Points, in no order, along strands that fork and pass close to each other.
In the rows, zero is written as 128.
Points whose rows are less than 106 apart are linked; no others are. Some points are linked to none.
(139): [142 182  95 110 124 115 131  95 150 117 145 131  79 127 164 147 140 130
  63 115 150 129 112 130 163 126  98 173 179 129 158]
(600): [103  67 134 159 103 154 144 185 118 158  87 143 200 146  65 119 127 106
 191 124  94 125 153 161  95 120 124 100 101 121 107]
(721): [121  69 115 158 111 166 106 227 131 174  72 121 180 115 114  98 148 112
 149 142 129 100 112 130 100 120 112  97 123 146 118]
(414): [152 188 136 100 146 132 124  53 111  94 177 149  89 129 153 140 137 116
 129  94 126 166 153 127 111 138 118 138 163 150 146]
(571): [108  64 128 141 110 130 133 176 117 129 116  81 144 137 116 165 140 139
  97 142 116  87 112 150 108 127  77 110  93 194  97]
(186): [120 130 150 140 103 136 154 103  92 108 140 130 123 180  89 167 139 120
 165 115 105 129 141 153 122 132  96  94 143 195 108]
(619): [130  72 130 149 133 159 126 129  80 115 146 139 139 145 101 147 117  87
 182 107 125 146 145 118  73 142 102  82 167 191  98]
(422): [155 173 138 105 141  98 126  85 118 108 139 100  78 163 188 150 150 156
  48 119 143 121 121 144 125 147 100 139 109 192 139]
(585): [126 150 184  95  93  77 178  88 127 133 102 111 123 185 109 148 137 188
  86 129  91 118 146 201 156 134 129 140  35 160 122]
(820): [141 160 117  97 149  92 118 107 140 118 138 129 107  90 175 120 114 140
  59 119 150 156 133 118 139 119 134 173 110  69 143]
(481): [120  62  88 148 127 143 140 163 121 151 127 143 148  80 138 132 141 101
 117  88 138 171 106 127  93 111  98 167 141 137 138]
(96): [104 129 147 115  93  84 174 115 136 140 117 125 153 138  95 143 121 174
 115 126 104 134 143 169 160 114 147 163  50  83 126]
(732): [142 101 126 121 166 131  70 170 141 130 112 117 148  77 161  88 121 133
  93 155 150 124 122  91 103 148 154 109  90  86 129]
(386): [115  52 113 169  94 158 136 234 134 177  75 114 185 128  97 124 147 109
 147 133 111 107 121 155 106 116  92 127 113 156 110]
(844): [139  60 104 139 149 160 106 135 101 105 147 133 133 118 136 145 122  84
 148 109 138 149 128 112  58 132  90 103 155 182 111]
(583): [149 206 130  96 175 118  82 102 169 106 132 129  96 114 168  92 100 123
  94 146 158 121 149  95 155 123 161 132 158  56 151]
(53): [125 142 124 122 121 103 161  95 120 123 144 144 116 118 122 140 126 144
 119  96 120 160 129 140 154 109 144 165 118  94 133]
(524): [122 130 143 118 101  92 173 102 115 129 134 123 129 140 114 159 132 163
  96 109 115 150 131 165 144 123 137 151  65 120 125]
(582): [137 172 102 131 109 139 126  96 135 115 148 125  81 153 148 155 155 122
 108 120 141 117 103 125 145 139  81 146 194 176 151]
(437): [134 142 114 137 164 153 139 158 159 175 115 164 160  73 143  61 103 126
 170 122 147 133 119  96 164  88 185 138 144  44 148]
(335): [117 152 137 152 112 143  84 174 160 144  83 109 134 162 103 101 127 136
 148 192 136  60 107  96 162 155 156  78 146 101 122]
(830): [141 181 128 105 172 115 105 110 168 123 131 143 124 101 158  78  89 128
 121 137 151 132 149  94 160 114 182 135 143  34 143]
(121): [134 155 120 119 180 134 124 136 162 139 121 160 135  75 154  61  86 124
 147 127 145 133 142  91 156  94 188 144 142  32 147]
(726): [133 160 147 119 108 112 121 124 137 123 107  95 102 171 134 138 142 162
  86 165 132  82 111 135 162 151 126 113 109 154 122]
(283): [122 184 154 137  94 132 156  70  90 115 151 143 111 197  90 155 141 124
 182 114  96 131 143 158 141 140 112  90 174 199 132]
(605): [131 133 158 124 141 123 133  74  81 104 162 158 133 142 103 135 109 102
 191 110 105 174 175 120  99 141 158  84 131 146 113]
(828): [133  54 135 111 123 108 156 129  95 120 148  75 126 134 154 175 136 149
  53 131 118 111 116 161  97 122  72 133  49 211 104]
(211): [136 199 124 112 150 134 146  79 139 117 165 171  91 122 123 124 120 124
 172 109 119 144 146 121 167 110 153 142 205 101 154]
(101): [113 161 108 139 102 124 129 140 165 139 108 116 110 143 130 128 139 138
  93 148 141  93  92 121 182 128 127 150 158 105 144]
(352): [119  45  97 151 121 131 136 174 120 141 135 114 147  94 138 154 148 115
  91 107 132 147 101 136  86 117  76 153 104 169 119]
(461): [140  75  98 134 150 180  94 142 123 128 142 136 127  98 148 123 124  81
 147 111 150 156 119  97  56 135  92 120 171 156 134]
(429): [133 169 131 111 148 125 140  71 109 105 174 163  99 116 128 132 122 118
 171  95 118 168 157 122 129 131 150 132 166 116 140]
(80): [138  90 136 112 110 101 163 115 113 121 137  79 103 151 159 175 148 166
  41 127 123 121 113 171 119 126  75 151  62 221 110]
(312): [139 146 130 112 135 125 116  87 113 100 154 124  96 141 144 144 142 128
 117 122 134 142 131 125 107 141 117 110 144 161 129]
(330): [137 105 126 114 120  99 103 161 139 132 107  82 123 121 151 141 143 157
  41 156 144  83  94 133 134 144 115 141  73 141 120]
(784): [155 136 132 102 135  98 139  87 109 110 149  88  83 151 181 159 145 160
  50 123 138 124 112 154 106 136  74 148  87 209 131]
(350): [124 167 132 141 131 142  84 144 150 127 104 118 119 150 118  90 130 128
 149 176 140  76 123  91 167 152 170  81 168 103 130]
(494): [122  82 136 127 148 108 155 122 105 142 142 151 166  78 125 113 111 133
 136  93 123 187 149 132 110 114 184 151  62  72 127]
(165): [145 100 106 122 156 175  88 130 136 119 137 153 124  89 151 103 120  87
 155 122 153 166 134  88  80 126 115 120 175 119 150]
(499): [128 198 120 124 151 129 151 100 156 133 144 169  96 116 128 113 110 132
 158 124 131 121 138 113 184 102 168 153 193  74 151]
(809): [120  78 104 134 123 131 152 124 109 135 144 150 138  90 123 143 131 114
 126  92 123 181 124 134  99 115 116 156 122 124 128]
(658): [127 105 112 149 134 161  74 184 150 128 106  96 124 129 143 113 134 117
 118 176 157  74  94  94 112 154 123  88 147 157 122]
(385): [125 190 138 131 110 136 149  79 113 114 154 152 102 167  98 148 148 113
 180 117 107 128 139 137 157 135 125 115 194 159 140]
(750): [153 151 138  83 171  98 106  85 123 103 162 129 106 100 178 124 112 130
  81 112 146 178 158 125 104 121 141 166  84  80 140]
(727): [126 124 126 154 117 152  81 175 143 123 108  87 120 160 126 136 143 123
 126 180 144  59  90  99 126 155 107  75 163 171 112]
(648): [130 162 160 117 131 119 151  60  82 103 165 163 121 144 104 138 120 118
 185  94 102 171 171 144 124 136 155 107 144 147 124]
(432): [136 111 152 122 162 127 106 103 104 108 149 149 140 113 124 109 108 104
 168 119 125 169 162 105  89 146 165  90 115 112 116]
(589): [127 118 142 127 135 118  94 154 139 131 106 108 139 118 130 111 125 140
  99 159 132 109 117 109 132 145 165 110  91  97 125]
(151): [121 194 108 131 122 119 152 110 165 142 124 142 101 135 129 124 132 137
 119 132 141 106 118 119 204 108 144 162 193  79 153]
(485): [135 151 117 105 124  86 136 107 138 122 134 109 101 116 173 144 131 153
  30 117 142 133 113 139 161 124 115 177  93 109 135]
(766): [146 203 106  95 148 115 107  97 161 108 141 130  83 126 174 115 125 126
  70 133 151 119 125 115 163 120 122 150 174  95 160]
(650): [107 132 142 137 119 124 171 118 132 138 124 156 163 114  91 104 105 142
 197 120 111 144 154 134 151 107 182 131 103  57 129]
(167): [115  99 137 154 114 155 137 121  89 109 141 128 129 176  89 170 133  97
 189 115 112 119 141 134 100 145  90  81 178 213  95]
(32): [113  51 108 165  98 139 145 213 123 157  97 112 175 110 111 136 145 116
 107 116 115 126 105 156 104 111  79 149 107 157 113]
(317): [140 151 107 131 114 147 123 102 116 102 152 120  84 157 152 166 149 118
 128 123 141 118 101 127 115 144  66 124 197 215 134]
(473): [112 107 111 155  97 148 108 191 148 130  93  81 129 165 117 153 151 132
 107 168 131  60  76 128 131 142  78 113 147 188 112]
(753): [141 111 109 112 166 138  99 144 145 135 125 139 141  65 162  78 113 114
 113 123 154 156 134  93 111 125 150 142 120  72 147]
(115): [123  65 123 124 144 112 152 127 100 141 148 145 159  76 132 131 121 127
 117  88 123 195 137 136  90 109 139 167  76  94 122]
(113): [118  94 135 123 122 105 109 176 138 138  94  93 152 111 134 120 138 153
  74 157 129  92 110 122 123 135 140 119  68 124 112]
(785): [153 145 154  86 177  87 113  77 110 108 160 135 121  93 153 116 102 126
 124 106 132 193 174 126 110 115 172 156  77  71 131]
(684): [143 130  98 120 166 160  93 133 158 129 132 156 122  80 158  82 115 102
 139 122 155 150 124  84 116 118 142 145 169  78 162]
(598): [147 156 127 121 134 143 114  89 100  93 167 123  94 162 150 149 138 118
 129 121 132 125 126 128  96 151  84  96 173 210 123]
(550): [120 131 126 158 117 171 120 156 138 159  94 151 155 135  99  94 121 110
 208 147 122 115 128 113 141 120 162 102 160  92 129]
(170): [ 94 152 148 145  99 146 158 114 127 137 121 165 150 165  62 129 117 120
 238 131  96 127 149 148 144 120 147 118 159 107 120]
(657): [114 166 147 141 115 144 153  92 109 126 143 173 127 151  82 136 121 117
 230 119 101 138 140 127 146 125 148 125 197 131 130]
(181): [109  88 113 155  84 135 147 174 139 125 108  82 130 160 114 175 160 125
  99 138 115  86  94 153 127 132  57 134 125 200 111]
(629): [118 117 161 122 145  97 151 100 107 130 140 150 156  99 108 111 103 141
 165 110 108 176 170 131 130 115 195 134  77  72 118]
(208): [134 130 123 104 113  89 126 134 148 130 115  94 106 128 153 150 141 167
  30 137 137 103  95 141 160 142 110 164  88 132 131]
(289): [113 158 145 134 114 109 154 129 144 140 109 137 154 137  93 108 110 159
 166 142 110 112 142 144 171 122 173 129  96  59 132]
(424): [113 135 140 157 107 160 162 137 134 157 112 175 173 141  64 100 109 113
 252 129 106 119 148 136 141 115 161 114 145  89 118]
(158): [150 114 161 104 178 108  96  91 105  98 162 136 130  97 147 109 101 117
 133 121 126 187 175 111  82 141 167 124  70  97 116]
(269): [107 152 140 130  84 101 161 129 151 141 102 129 145 150  91 135 126 169
 132 142 106 103 128 168 173 126 143 144  83  80 130]
(667): [127  96 110 157 134 166  81 196 142 159  88 123 155 107 135  89 136 108
 146 154 151 105 107  97 116 134 140  97 148 125 127]
(555): [112 139 134 152 109 164 105 178 152 159  81 135 167 161  90  97 124 114
 198 169 121  83 119 120 142 134 155  85 139  95 126]
(118): [118  44 139 123 115 114 162 159  98 128 127  79 145 135 111 178 137 142
  80 129 111 114 125 163  94 113  74 128  54 201  91]
(672): [115 135 116 151  88 130 112 185 163 152  86 100 128 147 115 129 151 137
  99 169 133  67  81 123 161 143 109 137 138 134 135]

Follow the links from the first point to the second, and from the first to the third. Name the last point that the two ways share.
(139); (101); (785): (429)
(571); (721); (499): (473)
(312); (571); (330): (429)

A fork is a point with three links, a tip a point with one. Leave the first point through the second and follow the links. Name the first fork or tip that comes.
(499); (151): (473)
(330); (208): (429)
(629); (650): (53)
(429); (414): (437)
(118); (828): (422)
(461); (844): (350)

A fork is a point with three links. Follow the links from the first point to the second and name the forks in between, in order.
(414); (181): (429) > (473)
(485); (101): (429)
(422); (658): (473)
(721); (312): (473) > (429)
